Points, in no order, along strands that fork, close into loops and pass close to each other.
Two points are linked if the straight distance between their rows is under 108. Some points are linked to none.
q636: [  5  11 -49 -35 -24  39 -32 -20   7   1  45   3 -31 -21   2  31 -29  11
  44  28  29  21 -26 -61 -36 -20]
q435: [-23  37   1 -20 -12   7   2  27  14  30  24 -42  -7   6 -69 -36 -21  33
 -31  -5  -9  31  10 -25  -2 -11]
q134: [-36 -12 -27  -6  29 -48  -7 -31  21 -14 -30 -14  11  45  13  51   5  -1
 -17 -23  15 -37 -12   7  30   9]
q674: [-60  -5 -49  -5  34  -4  22 -28   5  24 -46  -2  17  12 -14 -18   7  -4
 -46 -18 -27 -12  -1  22  -4  10]
q493: [-19 -12 -14   9  18 -22 -17 -23  -4 -24 -43  13 -36  -7   4  23 -54  -1
 -13 -14  13 -21  33  20   7  39]
q489: [  9 -25  33 -10   5  -2  -2  -6   3 -56   0  21  -2 -12  41   6  22   3
  14  13  -6   0 -25  17  31  12]
q578: [ 35  -3  26 -33  -3  -9 -11 -21   6   7 -38   9 -10 -11 -32 -11 -34  45
  10   8   8  16   3 -23 -21  -3]
q373: [-14 -13 -38  -7 -54  38  31  31  14  -2  13 -13 -39 -27 -12 -17  -9  -6
  -7  20   8  -5 -11 -19 -32  16]
q909: [-19  38 -38 -12 -31  30  11  -6  -3  -9  -8 -19  -5 -37 -30  16 -69  -3
 -16 -10  29   4 -12 -61   8  16]
q356: [-33  13 -40  -7 -14  -4  12  -3   5 -46  47  15 -11   9  21  15  29 -24
 -15  11  -4  -8 -26  -9  56  34]
q536: [ -2  16 -19   4 -47  23  -4  28 -29   9 -30 -11 -30 -55 -17  22 -51 -13
  -5  -7  16  -7  29 -26   3  18]
q530: [ 10 -13  11 -23 -20  50  -4  11  -7 -37   2  28  15 -20  32 -24  13  26
  31  30  -2  11 -29  16  21  14]
q129: [-39  -6  31   4  23 -11 -26 -31 -39  20 -10   8  36 -41  53   0 -19 -19
  -7   6 -36  -1  31  28 -40 -15]
q444: [ 20  -3  25  28  32 -17 -10   5  23  17 -13  22  10  59  17 -11  33   8
   9  -7 -12  -2  34  61 -20 -32]
q352: [ 12  46  11  30   4   2  28  24 -15  25  38 -32  41  19 -31 -23  34 -15
 -27 -48  -3  26  -8 -23  21 -26]
q325: [ 26 -27   8   5  20 -15  26 -18  11 -15 -44  24 -13  12  -4  -1  25   7
 -13   2 -18 -19 -16  24 -39 -18]
q294: [  9 -10  12 -10  54 -35 -23 -18  35  19  -1  13  34  73  34  10   8  10
  17   1  -5  -9  12  52 -14 -37]
q290: [-21  -8  40  -3  17 -22 -33 -23  -5  20  -6  15  26  41  39 -29   0  26
  30  28 -24  26  25  42  20  15]
q157: [  5   7 -11   7   7  25  40 -25   3 -23   4 -19  45 -14   1 -15  -1  -9
  -9   3 -12  45 -32 -41  71  35]
q919: [ 73 -11  35  31   4   2 -14   8 -32  15 -19  -8  34  18  26 -16   2  -1
  25 -18  21   1  37  -3  25   2]
q531: [-29 -24 -19   7  13   2 -17  14  32  34 -56  -5 -33  56 -30 -10 -12  31
 -18  -2 -23 -15  26  48 -16  -1]
q306: [-14   0  -4 -23  38 -39 -27 -18  51  38   5 -13   5  81  12   0 -30  18
  30  -3  23 -16  26  37 -22 -29]
q88: [-19  -2  44 -28  34 -24 -24 -64   0   4  39  -3  15  14  31 -24 -20  38
  24  18 -25  38  -2  18   7   3]
q143: [-14  -6  -4   9  13 -14  25 -36   6 -17 -19 -14  38  15  38 -11  27  -4
 -11  -6 -26  36 -12  -2  80  28]
q426: [ 27  24  27  -4  -7  -1 -20  39   6  47   4 -24 -15  33 -65 -28 -20  23
  -8 -13   8   9  32  -9  -9 -12]
q594: [-15  34  -8  -8  -6   9  24   1  15  33 -13 -36   4  -3 -66 -50  19  32
 -36  -9 -26  25  -6 -13  -3   8]
q281: [-16 -30  13   9  11 -15 -20 -20 -32  45 -71   9  29 -21  20  12 -24  -2
   3  33 -49  -7  33  36 -50  -4]
q467: [-30  54 -26 -34  -4   8 -17   6  23 -23  68  -7  23  14 -14  -1  -7   0
  -4  -6  14  19 -16 -62  37  -2]
q514: [  0  28   4  23  12   4  44  13  -1  15   5 -34  46  30  -6 -20  70  -8
 -33 -25 -24  26 -26  -1  41  -2]
q647: [-28 -15  15  14   1  10 -18 -11 -43 -23  -5  19  18 -66  75  17   2 -10
   8  18  -3  11  24  21 -22  13]
q889: [ 30   3  29  20  -3  25 -15  39  -8 -10  25  15 -28  18  23 -17 -13 -10
   4  17  11   2  22  17  28  20]
q328: [-28  32 -25 -32   6   5   5 -15   8 -15  18 -11  29 -36 -32  -3 -36  -3
 -22 -18  15   9 -30 -60  11  -5]
q935: [ -8 -16  -9  -3  27 -47 -15 -26 -13  14 -35  17   5  -5  24  37  12 -41
   9 -31   8 -40  28   6 -32  -8]
q584: [ 37  24   4 -12  -2  -2  30   8  19 -18   6 -25  -4  19 -25  -9  28   8
 -31   1  24   1 -10 -22  17   0]
q940: [ 40 -27  43   2 -12  10  25  27  30 -28  31  -6  11 -17 -16  -8  55  26
  33  -6  -6  19 -32 -14 -27 -31]
q289: [  3   7   8  -5   2   1  36  14   7  -9 -12  -5 -29 -33 -52 -15   4  -7
  -6 -31   3 -18 -25 -38 -43 -17]
q864: [ 16 -12  38  54   7  -2  -3  15  18   5  26  26   8  21  24 -26  42  -6
  -2   2 -30 -11  27  44 -20 -25]
q694: [  8   0  14  -6 -36  24  -5  43 -26  33 -34  -9 -17 -56 -29  17 -54 -13
   1   8  -5   1   3 -11 -40 -34]
q262: [-26   3 -31 -11  35 -56 -15 -45  46   5  11 -33  21  71   2  33   5  -5
   1 -20   8 -20  -2   3  34   2]
q846: [ -1 -19   2   1   9 -56 -23 -57  -7 -48   4   2 -31 -45  44  47   8  -6
   8 -12   8  -3   1  17  -2   9]
q165: [ 10   1  15  26  11 -58 -19   1   0   4  67 -20  -5  33  45  12  29 -36
  -2 -11   5 -22  26   6  19  -6]
q379: [ -9  29 -10  29  34 -26  14   8  -6  19 -10 -17  33  71   2   9  54 -26
 -30 -32 -16 -11   5  23  40  -1]
q216: [ 19  10  35 -36 -26  19 -23   9   2  -2   3   3 -25 -22 -28   9 -50  35
  12  29  22  13 -10 -21   0 -13]
q985: [ -8  32 -17  29  41 -17   9  13  17  27  -6   8 -10  66 -10 -11  54  -6
 -19 -20  -1 -16  20  37   6 -11]
q759: [ 10  -3 -25   9 -18 -13  25  -7 -17 -46 -11  21 -27 -40  -2  36  -1 -13
  -3  -6  22 -14 -15 -20  17  25]
q196: [ -2 -15   6 -15 -60  46  -2  40 -22  24  -8   9 -15 -39 -23   9 -43  -5
  33  40 -22  12 -35 -25 -55 -35]
q470: [  8  -9  57   1  14   9  -4   9 -18   6 -21  20  28  31  15 -38  21  31
  11  26 -24  16  13  31  20  19]
q987: [ 33  -4   8  -2  27   0  16  -6  14 -24 -35   1 -25  39 -11  -4  14   7
 -13  10   8 -21  -4  13  -3   6]
q821: [ 40  32   5  39  -6  -5  22  42 -45  10  21 -22  26  14 -30  11  24 -36
 -14 -46  31 -11  -6 -27  20 -23]
q10: [ 36   8   9  20   5   9  -9  31  -4  59 -22  -7   9  50 -48 -21   3  10
   2 -36  20 -21  53  10  -9 -16]
q839: [-34  20 -62 -25 -37  59  27  13   9  17  40 -18 -15 -21 -24 -23  11  17
  -4  16  23  15 -46 -31 -18  -7]
q680: [ -8 -26  -1  -1  32 -42   3 -30   2  -7 -43  12   1  -2  21  16  19 -13
   8 -10 -12 -25  -6  36 -46 -34]
q303: [ 68  20  23   6  -6  28 -28  43 -23   2  53   5  28  -8  -2 -12  19 -21
  25 -10  11   6   4 -15 -14 -56]
q408: [ -1  -7 -57  -5 -34   5  35  -6  -3 -45  23  29 -21 -22  26  37  13  -7
  -1  15  32 -12 -29 -21  15  43]
q651: [-20  10 -13  20 -11  10  35  13 -32  12 -24  -2 -11 -45 -27  -6  22 -41
 -19 -28  -2 -23  14 -15 -41   6]
q516: [-28  43 -27  -7 -24  61  29  17  17   3  58 -11   7   5 -28 -42  25  10
 -10  -2   0  24 -47 -37 -10 -21]
q817: [-32   4 -33   7   9   1  38 -16   5   9 -35  -9   4   7 -52 -47  22  -1
 -36 -15 -32  -6  -7   8  -1  14]
q662: [-19 -14  27 -27  17 -43 -26 -50  21   4  15  15 -22  -7  10   0 -38  17
  22   8  -2   9  16  20  -6  -2]
q827: [ -1 -13  16 -15 -40  38 -11  -4 -25 -16 -31   7  13 -41   5 -11 -40  17
  13  43 -24   9 -10  20  18  21]
q179: [ 16   4 -26  22 -35   2   5 -14 -30 -26  -5  61 -24 -71  25  39 -25  -4
  21   5  12   6  16   4   6  29]
q742: [ 15   5   1  38  12 -32 -12   6 -17   4  17 -18  -8  37  40   3  14 -35
  -8 -21  20 -35  52   0  26  11]
q618: [  7  19 -14  10 -17 -12   4  28  -2 -26  41   3   9  23   0  23  48 -33
 -18  -5  11 -16 -14   8  82  30]
q879: [-37   3 -17 -13  25 -23 -27   5  34  33 -21 -13 -28  78   4  -6 -22  24
 -11   1   7 -12  35  44  -2   8]
q823: [ -9 -59 -25  -5 -14  33   6   7  -5 -23  34  42 -12 -36  38  -3  29   1
  17  35  -8   8 -29  24 -59  -8]
q108: [-18  14 -14 -19   1  13  32 -18  -2 -26 -11 -24  51 -35 -21  -4 -11 -13
 -22 -18   2  23 -52 -45  45   8]
q957: [ 36  36  -5 -18 -13   3  12  28  27 -18  60 -26  10  12 -16   7  19  -3
  -1   0  35  10 -21 -45  21 -10]
q731: [ 24 -21  14  17  -9 -17 -20  -8 -26  32 -64   8   4 -43   8  24 -19 -18
   2  20 -18  -7  60  20 -23  16]
q186: [-18  -3 -55   0 -55  37   7  28 -30   8   2  -3 -40 -54   2   9 -23 -24
   2  22  18  -3   0 -28 -17  28]
q32: [-13   5   6  19  18 -15   0  24 -20  17 -18  13  -8 -27  24  10  18 -55
 -14 -26   1 -36  42  11 -41  -3]
q145: [ 64  17  -4  23 -19  20 -11  34 -46  -3  41   0  -4   0   8   9  28 -35
  20  -9  38  -9   2 -25  22 -23]
q650: [-25 -47  12  10  -8  10  11   7  11 -19  26  43 -33 -36  28   2  -7  -9
   1  19 -24  -9  -8  31 -64 -13]
q384: [ 10 -34  32  -7 -10  24 -25  11   4 -13 -44  18  -5  -2 -10   0 -50  20
  19  34 -21  -2  -4  21  30  36]
q683: [  4   8  23   4  26 -67 -23 -31  40  -3  53 -29  -1  41  20  41   1 -15
  -2 -17  19 -17  -2   5  48   1]
q153: [ 10   2  26 -20  -7   1  20  15  30 -25  22  -8  -7 -31 -28  -2   5  22
  14 -23   4   8 -30 -42 -48 -44]
q727: [ 21 -18 -63 -17 -22  47  -1  -4  -2  -7  26 -17 -18 -32   1  33  14  -1
  39  17  49   1 -44 -54 -39 -13]
q891: [  8 -11 -21 -22 -39  50 -29   4 -19  13  14  -4 -10 -40 -11  16 -41   1
  51  56 -16  21 -25 -39 -45 -20]
q870: [-20 -26  25  -5  23 -20 -26 -47 -16 -50   0  19   7 -42  55  26   0  -9
  15  -3  -4   4 -20  19   6   4]
q655: [ -5 -27  16  -3 -18 -10   0  43  12  30 -56  -6 -44   8 -57  -9 -22  28
 -13   7 -25 -19  -3  24  -2  -1]
q497: [-15   6 -32  18  17  12  30 -39  -3  17 -46  -6  16  27 -29  -3 -21  36
 -24 -17   9  23  10  -9  53  58]
q537: [-22 -34  13 -13  18 -38 -41 -32   6  13 -24   5 -21   3  15  13 -58   8
  -6   5 -10 -10  21  34  -8  13]
q958: [-40  -4 -30   4  34 -24   8 -26   7 -20 -22   2  -5  13   8  12 -18 -15
 -43 -21   9 -26   8  13  22  34]
q582: [ 58   4  65  15   6  20  -3  21 -10  13 -13  -4  31  14  -1 -36  19  17
  29  -3  -2  13  23  -2   7  -8]
q709: [-11 -40  29  14  -7 -11   3  17  34  -8  43  31 -19   2  19 -26  23   8
  -8  26 -41   7   6  41 -29  -9]
q972: [ 32   4  28 -28 -15  53 -10  13 -10 -14  29  16   7 -17   8 -13  -9  28
  44  31  14  29 -35 -15   3  -8]

A tip is a point with one link. Name the tips that can be reached along the links from each point below, in the order of the rows.
q536 -> q143, q940, q516, q727
q306 -> q303, q823, q655
q408 -> q179, q618
q470 -> q919, q10, q742
q129 -> q578, q846, q731, q384

Name the points in between on the shortest way along the links from the first point to the second, in order.
q935 / q328 -> q680 > q325 > q987 > q584 > q957 > q467
q157 / q636 -> q108 > q328 > q909 > q536 > q694 > q196 > q891
q823 / q531 -> q650 > q709 > q864 > q444 > q294 > q306 > q879
q674 / q919 -> q958 > q493 > q537 > q662 > q88 > q290 > q470 > q582
